A landscape with many peaks, sampled at points; each row gives a point and its height.
A climber steps from a point to the highest of its 2 nearest points, and stops where none of them is higher. Distance is the straight distance between rows; heights are no part of it.
J460: [ 97 127  70  92  64 169 179 128  74 148 115 140  93 126 157 130  94 130
 142 174 145  88  88  96  79 158 140 171 164 119 112  97 119  56 135 170
 107 133  92 134 105 135]  (h 4.50)
J572: [105 142  64  91  62 135 166 129  95 148 142 121 139 114 150 133  81 162
 136 162 160 105  90  99  88 223 113 143 151  93 125 107 128  66 127 126
 127 111  92 178 108 112]  (h 4.21)
J241: [ 99 166 119 112  62 134  87 138 118 177 110 127 134 162 166 105 108 183
 128 180 142 170 120 177 136 206  89 102 111 136  94  97 123 112 105 181
 176 154 163 137 124 135]  (h 6.64)
J229: [137 164 121 103  85  78 135 167 170  92 109 123 165 125 166 139 136  61
  92  50 208 135 108 163 123  73 134 133  90 110 153 114 114  81 152 101
 150  78 145 143 158 145]  (h 4.53)
J29: [120 114 118  95  94 116 145 125 150  94 140  98 130  92  91 113 135 101
 155 133 148 108 120 100 115  60 148 124 161 120 116 130  79  84 123 127
  97 132  83 133 122 103]  (h 3.23)
J905: [134  77 114 110 127 109 127 110 160 115 147 109 128  79  69 112 127  89
 146 105 153 111 146  98 185  42 165 109 166 141  78 128 102 122 108 119
  93 134 132 120 117 120]  (h 3.51)
J627: [134 134 153 149 185 122 114  99 132 105  97 115 131 161 133  87 160 137
  98 124 106 170 139 135 142 119  76 107  80 138  89 113 114 203 104  75
 140 167 142 122 134 144]  (h 4.19)
J475: [130 124 172 165 176 136 120 109  95 137  93 138 103 164 123 113 197 103
 176 121  79 110 103 136 117 107 117  73 102 188  89 105 140 212 138 148
 125 140 147 126 173 142]  (h 3.66)
J83: [136 148 115 127  99 182 129 105 109  99 136 156 113 104 174 104 146 190
 151 185 104 126 107 135  88 158 121 111 147 158  86 127 184 139 105 162
 123 168 135 110 138 140]  (h 4.96)
J483: [156 167  99 103 114  73 120 175 146  95 123  93 124 127 138 163 103 129
  67  83 123 142  93 118 117  66 133 124  81  75 129 114  59 117 141  77
 102 123 116 145 125 144]  (h 2.14)
J494: [105 127  96  77  88 152 128 106 102 124 103 117 117 139 121  95 148  92
 137 134 119 130  82 151  93 176 106 105 126 139  99  87 110 138 121 139
 158 120 141 135 118 165]  (h 5.69)
J765: [127 172 106 118  90 105 126 104 140 166 153 176 163 128 114 142 103 154
 140 147 153 133 164 105 213 174 123 176 106 136  91  93 136 112 106 143
 160 137 158 130 151 147]  (h 6.67)
J188: [131 121 139 140 169  91  92 201 131 134 125  82  89 177  95 190  98 175
 109 110 109 117 116 143  80  85 133 132  87  68 165 152  55 138 143 125
 101 129  87 123 100 100]  (h 1.49)
J376: [100 121 135 195 180 149 121 166 162 120  90 119  70 149  94 146 123 148
 146 123  91 142 158 151  95 126 136 125 100 116 177 162 105 132 132 105
 107 178 101 108  95 126]  (h 1.80)
J362: [ 85 152 109 113  97 117 118 129 145 129 123 106 166 168 119 137 124 113
  98 108 169 176 142 177 118 210  81 136 100  82 119 115 114 142 119 115
 190 120 162 161  69 164]  (h 4.07)
J517: [141 187 125  90 123  92 127 190 133  96 160  85  84 119 161 192  83 103
  86 107 122 132 141 127 151 103 105 182 105  65 175 140  80 106 136  77
 170 119  62 155  80 126]  (h 5.90)
J888: [143 159 151 128 112  98 147 202 104  98 160 115 110 105 146 189 133 178
 141 171 150  94 100 103  92 116 126 141 141  95 211 154 101  50 107 140
 121 106  65 136 133  85]  (h 4.97)
J235: [147 171 122 107 112 140 114 114 110 103 131 202 102 123 144 182 109 200
 115 127 117 135 146 104 177 132 113 127  78 105 133 130 132  90 114 140
 133 182 160 100 163 136]  (h 5.78)
J590: [101 109 183 196 156 150 130 151 162 108 113 157  87 154 108 132 160 184
 149 160  99  74 127 141  95 176 153 125 101 119 219 179 148  56 135 142
  97 192 147 120 132  88]  (h 2.62)
J418: [126 132 150 139 150 152 134 156 132 106 143 127 109 125 143 124 138 247
 124 186 112  97  93 134  46 149 141 125 140  71 171 172 143 102 126 122
  71 166 124 139 100  94]  (h 6.13)
J526: [116 139 144 122 101 146  84 142 129 162 128 140 156 123 184  72 111  89
 129 112 175 157 122 178 128 129 137 130 191 151 101 132 140 106 154 150
 162  97 147 115 156 129]  (h 2.66)
J59: [155 134  99 111 105 102 106 100 118 116 136 117 158  91 116 136 134 114
 125 144 132 102 108  96 179 158 137 114 114 160  96 101 128 114 106 120
 136  89 164 118 154 153]  (h 4.14)
J154: [179  73 140 161 153  94 101 136 126 134 113  94 149 148  75 155 143 184
 147 175 103  68 119  86 137 149 138  89  86 149 169 155 108 100 124 134
  94 111 147 102 139 106]  (h 2.91)
J202: [150 107 104 100 101 104 141 108 111 159 193 138 147  77 120 127 134  57
 124 118 188  73 105 107 181  96 147 175 152 167  79  73 186 135 143 114
 151  58 163 133 106 138]  (h 3.56)
J985: [124 146 111 104  42 158 124  96 120 100 143 162 113 113 154  93 157 152
 138 172 114 142 134 141 129 159  88  74 151 134  61 121 145 152 107 172
 163 194 134 120 139 161]  (h 5.29)
J761: [126  55 194 180 192 128 110 134 170 134 114  85 159 162  83  71 123  71
 104  62 112 125 168 124 134  40 154 127 161 107 138 165 127 148 143 131
 120 110 146 141 119  94]  (h 1.21)
J911: [115 135 129 176 159 152 134 143 153 147 146 123 150 108 155 140 115 138
 129 120 142 191 179 150  87 144 150 179 168 120 174 168 163 138 146 111
 128  99 109 120 125 124]  (h 2.61)
J933: [107 125  92 164 165 134  90 159 158 143 161 115 165  97 145 132  79 174
 105 135 153 186 157 137 108 185 126 152 157 106 136 172 142 105 108  78
 141 106 118 142 108 121]  (h 2.33)
J441: [153  61 172 146 193 135  83 147 152 180  81 105 172 148 109  63 138 105
 110 112 118 124 121 136 149  89 153 118 154 146 127 160 117 125 150 106
 119  87 154 132 120 107]  (h 1.46)
J638: [ 99  86 124 153 159 128 193  85 178 125  82 102 153 170  94  59 168 106
 147 113 134 174 152 113  95 132 133 139 172 118 103 106 110 163 123 126
 105 169 118 131 108 130]  (h 5.42)
J689: [109 147 136 118 112 116 133 128 146 135 135 133 190 113 147 108 137 105
 144 127 185 148 138 146 118 152 146 174 174 140 149 129 154  82 149 125
 140  79 130 144 158 115]  (h 2.90)
J322: [122 117 118 144 136  85 129  97 133 137  89 126 158 148 109  90 181 120
 186 167 156 102  90 113 153 131 136  94 137 205  28 101  91 155 106 150
 122 148 154  91 170 133]  (h 2.31)
J501: [123 144 164 186 176 169  82 181 149 101 101 134  69 143 128 150 153 135
 141 120  80 104 144 166  93 167 135 105  89 154 212 158 153  92 144  99
 101 182 130 125 122 101]  (h 2.20)
J51: [128 108 180 191 162 148  83 173 130 116 124 151  67  95 123 150 118 126
 159 128  94  86 151 137 162  86 157 110 117 137 198 188 121  72 140 161
 117 147 141  96 146 106]  (h 4.82)
J935: [114 129 123 149 110 161 186 112  80 158 170 191  61 119 159 144 132  90
 166 112  95 102 151 125 134 103 146 148 182 148 122 124 201 159 162 177
 144 134 116 102 141 139]  (h 0.01)
J132: [106 152 105 131 146 115 132 117 147 144 154 125 172 130 114 167  83 143
  96 105 143 165 189 101 165 192 120 210  99 110 158 112 147 121 111  97
 153 108 137 159 111 126]  (h 5.74)
J760: [155 147 112 125 168 108 116 154 113 125 153 137 122 133 130 217  82 225
  93 121 129 144 135 100 125 139 130 131  69  98 177 132 114 100 109 126
  92 138 134 125 121  99]  (h 2.96)
J520: [110 115 119 149 188 113 142  91 138 161  81 134 111 177 109  92 133 159
 108 137 122 166 153 134 160 139  97 127 100 146  60  79  89 195  90  98
 125 199 126 110 134 158]  (h 4.49)
J714: [171 167 150 112  76  95 148 165 110 102 142 175 163 108 195 151 142 140
 105 110 163 122 146 147 121 101 144 160 114 134 181 147 153  70 153 151
 105 116 130 135 206 117]  (h 2.22)
J674: [137 152 144  80  74 100 147 106 135 126 152 134 192 104 145  95 169  76
 139 108 198 111 130 126 140 116 141 168 165 165 104  93 185 106 142 150
 142  82 159 156 154 118]  (h 3.11)
J924: [154 134 138 121 119 120 136 119 130 113 130 144 178 116 124 114 148 178
 138 152 121 112 141  93 119 111 150 142 136 127 141 127 139 102 129 139
  86 142 131 136 172 116]  (h 2.69)
J197: [129 166 135  82 106 107 129 151 103 133 133 120  90 124 145 170 100 126
 107 122  91 108 123 107 142 136 109 189 113 101 184 137  96  72 134 105
 127 136  87 151 108 120]  (h 5.43)
J931: [103 139 102 159  59 142  93 139 128 162 116 136 102 157 168  94 144 134
 156 207 137 161 111 191 135 188 125  80 144 168  54 101 124 149 126 199
 182 176 156 109 109 143]  (h 6.04)
J672: [136 127 127  91 118 148 121 115 108 105 124 159  99 125 139 113 125 114
 116  87 100 136 124 135 126  60 106  76 120 126  88 123 117 151 120 136
 118 163 128 119 166 151]  (h 2.67)
J439: [119  85 136  86 108 151 103 113 107 155 147 131 126 101 119  74 123  13
 100 116 130 118 100 132 182 131 121 138 183 127 109 106 163 119 129 103
 164  90 158 128  65 145]  (h 3.16)
J369: [ 85 152 100 146 107 120 216  77 167  84 119 132 188 131 103 127 143 145
 176 149 172 147 134  98  93 183 137 131 115 111 102 130 131 155  92 127
 128 122 106 148 128 158]  (h 5.45)
J225: [134 104 132 148 185 140 102 128 120 154  64 114 130 167 103 109 173 143
 142 138 117 123  94 148  96 126 135  65  98 173 103 121 107 173 130 118
 100 115 134 119 147 129]  (h 3.36)
J752: [108 142 124  81 104 170 183 119 129 139 146 147  85 136 149  98 112 140
 113  66 118 179 173 145  93  78 123 133 196  76  99 147 142 135 146 143
 103 182  85 143 118 119]  (h 2.18)
J550: [110 123 146 131 120 150 113 117 154 131 142 125 145 112 158  74 138  90
 159  82 188 189 138 163 111  91 137  99 230 151  83 145 148 127 144 162
 134 124 133 108 161 109]  (h 2.45)
J768: [107 137  94 137 114 154 183  80 175 145 129 108 143 140 148  92 125 167
 145 178 145 188 114 154  85 222 120 125 160 113 100  99 162 210  85 138
 161 127 122 131  88 150]  (h 4.80)
J541: [ 93 131  95 108 149 115 157 114 156  95 141  57 136 106 106 147 111 112
 121 158 140 147  90 102  76 172 120 153 158  88 156 142 110 151 102  68
 123  90  92 153  48 114]  (h 3.42)
J565: [111  99 120 139 146 151 159 107 146 115 108 120 105 121 103  99 153 114
 162 124 100 155 142 128  83  96 138 104 155 119 120 141 124 170 132 122
 103 151 107 118 109 140]  (h 5.07)
J116: [123 174 141 121  74 169 123 102 109 131 143 174 106 129 144 116 128 139
 121 143 103 164 178 168 151 163  88 102 118 116 112 121 159 169 131 165
 191 162 148 129 122 168]  (h 5.70)
J395: [135  66 120 151 186 125  88 113 134 174  71 128 128 141  86 130 134 113
 131 137 120 106 112 124 208 118 140  94 117 182  79 129  87 156 117  98
 121 124 156  98 119 142]  (h 3.20)
J49: [130 145  95  83  94 151  93 152  82 122  95 106 107 137 165 118 129 151
 114 125 103 116  71 152  70 166  95  96  98 143 104 107 110 106 135 130
 118 139 125 119 139 147]  (h 5.27)
J757: [114  98 129 112 104 178 172  98 122 123 151 117 102 116 138 100 136  66
 148  86 141 159 135 141  88  66 135 109 223 128 105 130 161 133 158 144
 112 118 102 127 130 101]  (h 2.24)
J547: [146 164 137 124  73 133 110 136  53 139 171 141 134 140 182 136 132  85
 103 126 148 106 109 170 157 119  95  85 122 140  99  94 170 177 155 178
 200  73 173 125 154 153]  (h 1.55)
J443: [ 76 129 121 156 153 125 196 112 159  82 109  81 156 124 112 148 134 115
 170 137 129 137 100 107  56 221 137 139 133 113 199 152 113 142 121  94
 120 107  88 173  78 120]  (h 3.15)
J604: [184 101 130 129 142  92 105 118 148 108 137 112 171  69 108 118 146  79
 129 133 140 102 116  91 202  76 161 115 139 158 106 136 121  96 113 107
 116  95 164 114 138 135]  (h 3.82)
J513: [119 129 150 148 117 122 132 185 122 103 144 130  97 113 143 144 138 201
 141 179 142  88  90 127  49 103 156 123 158  85 199 197 119  39 135 154
  85 139 116 115 137  76]  (h 5.53)
J982: [ 99 127 135 120 104 182 169 133 116 128 147 144  85 102 171 110 123 105
 139 113 123 154 165 153  84  96 126 140 196 113 163 170 167 100 168 144
 124 146  78 114 122 115]  (h 2.03)
J4: [ 95 138  85 147 104 143 233 104 166 138 105 128 154 131 153 110 113 159
 182 165 172 169 107 129  77 241 153 129 150 102 119 102 140 144  99 145
 142 126 103 140 111 152]  (h 5.12)
J271: [135 150 123 124  67 105  82 125  90 124 156 106 164 128 140 143 153 118
 104 180 160 133  93 175 171 176  86  58 121 154  88  90 132 166 106 173
 187 118 201 121  99 155]  (h 4.92)
J668: [114 120  97 144  69 158  70 145  82 159 120 116 122 142 147 122 140  94
 119 166 152 126  97 195 136 177 101  72 140 159  72  98 112 126 140 182
 188 125 177 122 111 155]  (h 5.46)
J558: [138 148 147 111 124 100 125 154 132 125  87 141 152 148 151 127 131  95
 116  45 150 133 119 156 121  58 140 120  94 119 131 109  88 111 157 140
 124 121 136 142 191 140]  (h 4.13)
J916: [147 123 154 119 133 147 128  93 103  98 163 137 121 104 141 114 146  64
 144  80  91 123 120 138 142  62 115  70 144 143  85 129 166 194 126 147
 138 114 142 122 166 142]  (h 2.92)
J131: [110  96  90 120 170 135 136  96 153 140 119  60 118 126  87 137 120 119
 138 154  94 131  95  93 116 185 126 136 131 132 144 129 104 168  90  84
 107 113  75 150  34 121]  (h 3.68)
J281: [134 120 167 130 105  91 132 167 149 142 133 131 120 153  72 150 112 142
 140 149 129  73 142 110 127  86 155 183 105  96 193 141  80  52 141 165
  99 122 110 134 139  82]  (h 6.09)
J210: [106 132 126 103 143 115  94 135 136 127 119 102 147 154 133 126 116  84
  78  68 147 158 112 156 135 145 102 134  98 101 121 113 121 147 119  79
 158  91 165 127  90 164]  (h 3.69)
J988: [119 159 122 112 149 126 146 150 108 146 128 151 109 157 130 178  94 197
  96 112 115 148 155 133  93 123 143 175  95  81 162 142 122 137 144 129
  88 143 110 139 116 125]  (h 2.65)
J887: [121  76 139 154 147 123 156 129 108 177 126 155  88 165  56 151 129 113
 170 129 104  86 121 124 109  48 185 130 143 122 131 121 128 151 157 191
  90 107 121 105 139 109]  (h 0.38)
J195: [100 139  87 129 119 140 112 122 164 131 131  94 155 150 132 108 130 170
 104 163 151 196 120 169  89 238  82 101 135  95 103 125 139 178  92  98
 174 136 137 147  62 147]  (h 4.45)
J879: [139 132 130 152 197 115 129 134 126  99 141 123 116 157 109 222 102 213
 105 124 113 145 167  89 130 169 108 174  62  92 218 164 132 131 112 125
 114 167 131 145 102  75]  (h 3.30)
J583: [125 146 123  81 136 127 114 127 102 121 126  91  86 138 137 160 115 128
 115 144  41 101 104  90 141 174  90 157 101 108 162 128  84 119 134  92
 117 170  93 164  71 123]  (h 5.09)
J770: [120 164 161  76  88 127 146 127 122 134 100 153 142 175 164  88 134  85
 132  34 153 136 170 166 140  92 123 140 127 136  97 109 127  95 150 162
 144 152 127 167 179 124]  (h 3.83)
J387: [133  71 169 184 191 135 148  93 154 129 155 107 152 142  72 110 151  77
 142  65 109 140 170 111 155  38 147 114 177 116 103 138 172 210 137 140
 111 118 144 140 128 104]  (h 0.99)
J939: [196 104 137 177 161 124  78 134 127 100 116 149 142  87 147 123 153 171
 152 176 104 109 122  90 185 139 127  66 113 178 120 160 125  73 116 114
 111 164 158  86 179 123]  (h 3.52)
J913: [130 157 150 128 107 111 170 182 110 110 175 145 104 101 134 177 113 140
 125 153 175 105 154 125 119  53 139 190 142 100 206 157 136  97 125 133
 125  92  49 126 129  84]  (h 4.48)
J97: [110 119 130 167 148 138 176 135 111 183 132 175  95 130 124 156 130  92
 186  98 131 121 154 145 111  76 175 139 177 153 124 126 155 174 166 177
 118 115 119 103 154 126]  (h 0.16)
J603: [149 140 131 105  89 138 143 132  53 114 152 150 132 116 178 147 144  79
 124 106 142  96  97 150  96  91 119 125 147 166 118 106 184 149 166 158
 157  65 125 118 179 134]  (h 1.76)
J141: [123 153 153  93 142  90 110 120 139 120 113 110 184 155 127 100 146  96
 109  98 163 161  93 146 151 119 118 141  96 138  91  74 139 153 101 113
 146  89 178 139 123 153]  (h 3.40)
J735: [109 177 144  97  96 133 113 128 107 173 120 139 136 165 168 105 128 153
 124 134 123 164 129 177 128 162 111 148 116 139 107 109 158 148 129 163
 167 122 142 139 144 137]  (h 6.15)
J772: [130 145 195 157 174 115 126  85 129 107 111 130 138 175 142  96 166 124
 149  99 102 157 160 136 152  76  99 101  92 165  95 116 144 211 126 142
 145 166 140 125 180 122]  (h 3.91)
J733: [108 148 125 115 128 139 181 137 125 137 141 154  87 139 122 144  91 157
 101 107 118 158 170 125  94  52 138 177 145  53 133 141 111 145 141 138
  99 164  80 133  90 120]  (h 2.40)
J421: [119 127 122 146 181 114 147 120 135 146 131  98  91 159  77 209  83 185
 143 150 108 120 147  78 123 178 131 164  82 110 188 125 108 146  95 142
 103 141  85 145  60  97]  (h 3.67)
J53: [136 161 124 100 108 127 137 142 123  97 172 122 120 112 154 160  91  94
  58  86 116 150 169 131 140  79 100 164  95  69 156 153 131 140 151  78
 176 101 108 152  93 135]  (h 6.41)
J308: [133 150 113 131 123 144 118 123 154 110 182 149 155  68 138 126  88 179
  97 141 153 182 178 129 126 113 123 146 156  93 103 160 149 139 112 102
 135 120 117 118 127 138]  (h 2.06)
J258: [109 127 105 174 158 164 141 168 166 112 116 135  95 121 141 110 122 211
 151 170 143 140 106 137  46 175 152 115 147  91 137 169 121 104 123  87
  76 200  94 129  93 109]  (h 5.60)
J631: [116 106 163 116 167 143 124 116 128 158 105 118 163 135 124  67 136  65
 118  75 121 135 124 136 128  98 144 150 178 138 140 120 136 132 159 117
 116 101 138 157 133 113]  (h 1.66)
J28: [172 151 128 115  99 110 132 157  89  95 144 130 150  93 167 160 132 124
 105 128 136 101  96 128 107  85 144 119 128 146 166 127 132 100 148 135
 117  68 123 119 172 131]  (h 1.99)
J519: [ 96 134 152 173 167 123 132 175 142 113 101 136  59 172  77 186 113 159
 119  99  96 121 150 134  95  82 137 157  68  73 178 171  50 130 145 148
 101 170 106 116  99 122]  (h 1.44)
J310: [160 112  82 126  90  95 117 124 105 157 173 140 135  74 117 149 114  82
 140 150 147  63 109  82 195 124 151 160 132 179  83  98 138  94 133 124
 139  86 156 111 135 141]  (h 3.85)
J37: [166  79 178 182 197 110 112 117 149 176  69 112 127 206  89  75 167 161
 124 162 134 112 143 152 115 127 113  90  98 167 104 138 110 172 142 112
 112 137 146 119 158 116]  (h 3.05)
J462: [133 119 153 166 150 161  70 162 107 139 119 148  91  92 164 141 117 119
 156 127  82  95 135 138 170 159 143 139 126 171 187 162 144  45 147 137
 121 154 145 114 156 136]  (h 4.28)
J579: [116 114 108 147 189 113 161 110 140 135 123  68 137 172  62 164 119 159
 123 133  99 130 135  96  86 157 132 160  91 115 176 130 105 192 120 110
  99 112 100 156  71 112]  (h 4.00)
J644: [122 129  94 169 130 175 147 100 156 131 168 168  69  92 112 166 125 121
 178 154 102 150 155 149 131 162 141 110 145 141 122 134 181 203 113 121
 154 143 122  87 100 167]  (h 3.81)
J616: [119  97 144 132 194 114  93 112 133 140 112 129 148 148 116  85 132  98
 101 105 142 175  88 144 172  90 112  98 126 137  39 118 139 213  70  96
 148 113 146 106 106 143]  (h 3.93)
J413: [131 118  76 122  94 167 123 104 117 115 173 171 104  69 136 125 102 171
 139 189 115 130 126 112 136 165 129 117 162 119 105 142 163 117 100 132
 131 149 121 106 118 146]  (h 4.61)
J63: [ 77 110 101 100 100 119 169  82 151 104  94 109 145 122  84 103 161  59
 170 135 151 119  87 109 107 160 137 114 153 144 100 104 106 124 105 122
 124 116 126 125 110 151]  (h 6.11)
J591: [162 127  78 130  90 110  85 117  82 120 146 108 155 121 146 151 144 134
 141 169 128  98  87 123 154 214 103  83 105 187  60  99 139 126  98 170
 167 107 189 109 143 153]  (h 4.47)
J123: [180 146 122 115 105 115 100 118 139 108 113 166 137  89 151 138  97 153
 102 110 104 132 143  86 203 100 117 114  87 111 139 112  98  70 123 123
 116 171 139 108 167 146]  (h 5.30)
J830: [131 127 104  64 110 152 118 107  68 136 144  91  89 128 136 155 109  96
 104 118  57 111 110 117 118 185  82 128  97 129 159 106 136 135 125 108
 149 113 117 157  88 147]  (h 4.75)
J103: [147  81 156 188 163 141 147 101 136 174 137 164  96 153  64 133 139 162
 165 147  92  83 143 108 138  93 173 116 128 130 128 144 158 185 149 183
  99 139 143  84 133 107]  (h 0.60)
J986: [129 165 117 135 136 129 139 146 120 108 171 126 144 119 145 187  80 121
  49  89 139 162 206 130 140 156 103 197  98  89 174 159 162 156 127  94
 185  89 124 158 100 124]  (h 5.95)
J454: [145 112 137 112 119 123  83 128 112 134 133 135 121 110 146 114 108  20
 100  82 109  94  95 136 206 114 114 110 116 138 132 102 143 126 125 110
 177  83 181 123 122 166]  (h 3.53)
J962: [130 101 139 149 196 109 117 121 132 118 109  64 144 166  56 141 132 122
  94 111  88 131 121 110 108  96 122 133  80 103 147 128  88 195 128  73
 110 104 125 137  98 120]  (h 4.33)
J677: [100 112  74 113 109 172 128 144  78 125 102 110  88 135 156 137 114 158
 148 158 111  77  68 125  66 180 126 130 133 144 122 109 105  65 119 158
  94 144 107 132 103 128]  (h 4.84)
J464: [108 153  86  91  53 135 141 143 108 131 139 156 138 105 156 135 110 157
 125 156 179 127 123 136  91 154 122 137 148  87 122 128 132  65 142 126
 137 107 112 137 147 127]  (h 3.92)
J99: [138 114 104 103 131 124 109 134  65 146 155  88  86 112 140 201  89 122
 128 140 100  81 107 102 127 165 115 132 104 164 174 116 138  98 116 141
 132  96 103 136 104 113]  (h 4.36)
J449: [130 127 136 131 131 110 137 100 132 103 102 141 157 130 107 105 170 146
 179 149 131 102 138  97 133 108 140  95 127 168  95 122 115 125 126 154
 100 159 145  97 182 134]  (h 2.49)
J347: [190  73 154 163 166 115  93 127 105 168  88 123 148 161  85 132 135 140
 140 148  80  64 115  96 184 112 157  92  89 179 110 134 102 136 147 141
 114 114 162  97 156 117]  (h 2.88)
J525: [127 149 102  92  80 149 117 138  62 183 163 149 125 142 155 138  90 111
  73 114 151 117 122 166 139 108 114 122 121 112 124  88 152 159 153 128
 170  77 125 131 136 145]  (h 1.31)
J482: [165  61 168 182 171 121 143  85 156 135 146 120 137 158  59  97 162 142
 161 115 104 108 175 116 129  56 154  80 148 127  88 157 154 198 144 165
 114 131 132 102 151  98]  (h 0.81)
J901: [140 118 150 161 142 172  80 130 124 120 114 166  97  96 153 100 149 141
 156 150  80 113 147 122 172 156 126 103 125 184 112 143 149 104 126 136
 126 191 157  94 169 147]  (h 3.86)
J731: [152 145 120  72 141 136 113 135  65 174 143 131 133 130 147 133 104 141
  82 111 118 126  85 133 102 102 134 148 125 126 118  97 146 154 143 120
 102  81 119 152 140 122]  (h 1.10)
J419: [114  86 145 126 195 149 140  99 123 153 110 103 138 148  78  97 150 101
 119 119  82 157 109 114 113  93 128 130 141 121 112 118 143 206 126  90
 105 112 110 149  98 132]  (h 4.71)
J493: [112 129 147  92 109 155 145 126  97 147 125 141 113 123 154 106 113  71
 120  98  99 128 139 131 110 102 133 163 164 126 164 130 135 102 180 137
 120 123 104 151 142 113]  (h 1.84)
J523: [136  61 139 131 194  89  92 128 158 133  85 142 162 135  89  94 145 105
 106 129 177 140 114 124 207 102 131  98 142 166  36 135 107 167  76  90
 119 118 164  84 105 142]  (h 3.57)
J628: [109 105 145 165 135 148 143 125 129 115  92 139 120 135 108 110 163 140
 187 165  93  80 123 112  88 172 145 121 137 151 181 151 145  94 138 156
  90 166 128 122 143 117]  (h 2.99)
J696: [127  98 170 162 145 124 119 136 165 141 132 137 102 133  66 142 106 127
 154 144  98 103 185 108 153  81 166 148 120 111 179 168  92  90 144 169
 108 143 117  99 132  96]  (h 5.51)
J339: [112 133 119  75  95 131 129 132 148  92 136  93 132  98 150 102 127  89
 114 113 159 140  96 132  65  85 126 116 172 102 118 148  81 103 142  91
 116 109  99 142 113 114]  (h 3.37)
J280: [145 110 103 123 126 131  78 138  87 135 126  90  93 100 139 172 103  67
 127 109  89  92  98 124 181 143 131 108  98 174 151 127 112  96 127 118
 160  83 144 114 129 149]  (h 3.94)
J802: [120 158 169  84 135 138 153 103 104 149  77 141 139 184 151  66 163 154
 130 126  80 131 127 123  93 166 104 169 138 131 135 100 134 138 165 148
  99 191 123 157 149 117]  (h 3.45)
J412: [123 143 157 110 126 106 136  91 139  89 157 130 155 116 122 103 155  73
 129  94 154 153 123 144 139  93 113 103 140 135  74 118 162 205 100 126
 159  98 156 120 126 159]  (h 3.14)
J624: [132 166 138 126 111 137 118  94 122 155 134 199 121 128 144 138 107 188
 150 142 125 140 159 107 205 158 130 143  98 141  79 109 141 115 113 162
 140 198 159  93 167 137]  (h 6.22)
J792: [159 142 104  75  93 109 121 129 136 105 127 128 120 109 127 118 110 104
  73  78 125 136 106 122 145  44 121  91  94  98  96  93  77 128 125  98
 119 135 125 137 139 152]  (h 2.39)
J977: [113 104 103 133 150 131 119  72 140 163  93 144 108 152 106 107 135 131
 138 157  98 136 130 124 187 197 104 115 109 169  83  87 130 178  91 105
 148 175 142 107 119 156]  (h 4.85)
J364: [164 131 149  79  82 107 151 120 123 127 195 144 155  89 172  93 153  51
  97  89 208  99 110 126 171  77 119 145 147 143 115  75 215 137 155 119
 161  56 172 152 122 136]  (h 3.32)
J299: [108 114 105 154 166 141 125 139 180 125  85 102 147 132 152  67 143 183
 140 166 135 163 115 141  76 202 114 119 165 132 105 142 113 127 131  70
 101 190  99 143 116 119]  (h 5.15)
J39: [151 159 121 123 133 103 133 112 144 154 147 161 181 127 123 167  98 134
 110  98 165 133 172 111 209 143 140 203  77 147 144  89 151 133 131 124
 141  97 157 160 166 131]  (h 6.19)
J812: [102 141 108  84  54 134 139 151 136 110 154 133 135 100 153 103 113  85
 107 120 209 153 136 153  87 125 112 115 163  80 123 146 111  63 171 100
 163  89 108 134 127 123]  (h 3.64)
J318: [123 143 128 149 123  84 129 174 140 123 138 111 116 108 102 196 108 112
 155 127 138 101 142 104 173 118 139 164 105 123 208 133  77  35 118 124
 135  99 103 147 140 109]  (h 5.48)
J683: [196 114 126 180 146  86 114 132 124  96 123 129 162 108 108 178 160 188
 159 178 128  96 106  74 155 127 152  66  96 158 122 145 113  97 118 139
  97 119 165  85 181 117]  (h 3.22)
J416: [107 171 169  69 100 118 159 115 128 106  79 143 156 174 152  84 173 128
 135  82 119 135 155 137  95 126 123 153 123 122 130 135 107  94 163 155
 107 183 117 173 174 119]  (h 3.63)
J708: [ 94 131 117 164 157 152 132 141 152 114 121  96 153 117 141 134 134 140
 162 136 142 149 130 149  57 204 142 139 155 145 195 165 153 116 133 106
 130  90 110 141 123 121]  (h 2.87)
J562: [166 160 139 141 129  65 120 200 140 102 130  88 105 139 127 215 106 143
  92 102 119 120 102 127 110  62 131 132  84  90 198 145  59 104 136 127
 112  93  96 123 130 111]  (h 1.82)
J321: [133 141 154 109 132 137 128 132  98 152 152 142  81 100 118 164  84 119
 117 140  96  91 146 100 174  80 137 170 129 123 177 120 118 102 124 145
 118 110  92 122 117 111]  (h 4.98)
J399: [142 104 120 139 170 119  75 141 167 132 100 109 172 125 150  77 136 175
 100 157 153 169 118 141 136 169 111 103 141 148  82 151 107 136  95  71
 110 145 128 117 130 125]  (h 4.78)
J499: [129 148 109 124 103  69 138 175 158 116 126 115 143 111 124 191 124  97
 114  91 187 121 134 128 147 101 153 166  79 128 184 110  89  57 140  95
 133  66 115 157 156 127]  (h 4.99)
J404: [ 88 114 116 133 131 107 193  78 173  97 101 110 185 138  67  90 163 124
 163 138 164 117 134  89 110 130 144 130 130 116 111 107 102 137 112 104
  95 139 115 141 123 136]  (h 5.75)
J651: [116 100 100 123 106 156 100 108 116 114  95 136  91 129 115 105 159  89
 150 149  87 121  88 147 138 173 108  78 114 179  67 109 121 172 107 128
 158 154 139 109 131 176]  (h 5.28)
J536: [125 131 143 130 107 120 145 146 137 123 180 133 104  86 134 152  98  73
 118 107 160 106 169 120 177  42 144 160 132 124 172 137 131  99 135 118
 149  86  81 121 135 109]  (h 4.51)
J66: [122 106 122 134 160 111  75 135 170 143 111 119 156 132 142  77 125 157
  94 163 177 195 100 169 152 135 122 101 166 156  37 135 148 186  71 104
 147 112 155  95 101 124]  (h 4.35)
J598: [134 109 148 130 154 170 144 109 107 141  78 131 128 148 132  56 165 174
 140 166  79  98 114 109  91 173 126 126 149 144 142 119 148 127 142 149
  74 183 119 139 125 117]  (h 3.25)
J88: [128 151  96 166 107 181 124 114 148 116 188 172  91  88 144 157 110 165
 142 174 120 160 170 148 128 198 113 105 137 108 134 157 206 147 103 120
 171 153 124 110  98 160]  (h 4.20)
J912: [179 154 124 125 109  98 124 122 183  63 141 127 139  91 137 146 110 108
  85  85 117 141 165  84 193  71 105 144  77  86 148 133  97  89 127  93
 133 155 138 146 140 130]  (h 4.87)
J274: [167 137 183 111 111 108 150 152 131  94 139 157 167 131 145 124 152 171
 102 112 124 109 159 126  94 100 149 158 127  95 194 171 134  72 162 165
  81 168 135 146 183  84]  (h 2.46)

Call two points neighbours if one is among the 2 nearest of the other. Go from one point of each pair to the other, from neighbour to neighbour, staying as high as possible. Name the lowest point that can't be avoided.
J53 and J281 | J347
J241 and J494 | J29
J418 and J53 | J913
J53 and J765 | J132

Where does a climber stop that starts at each point below?
J519 | J281
J37 | J494
J347 | J418
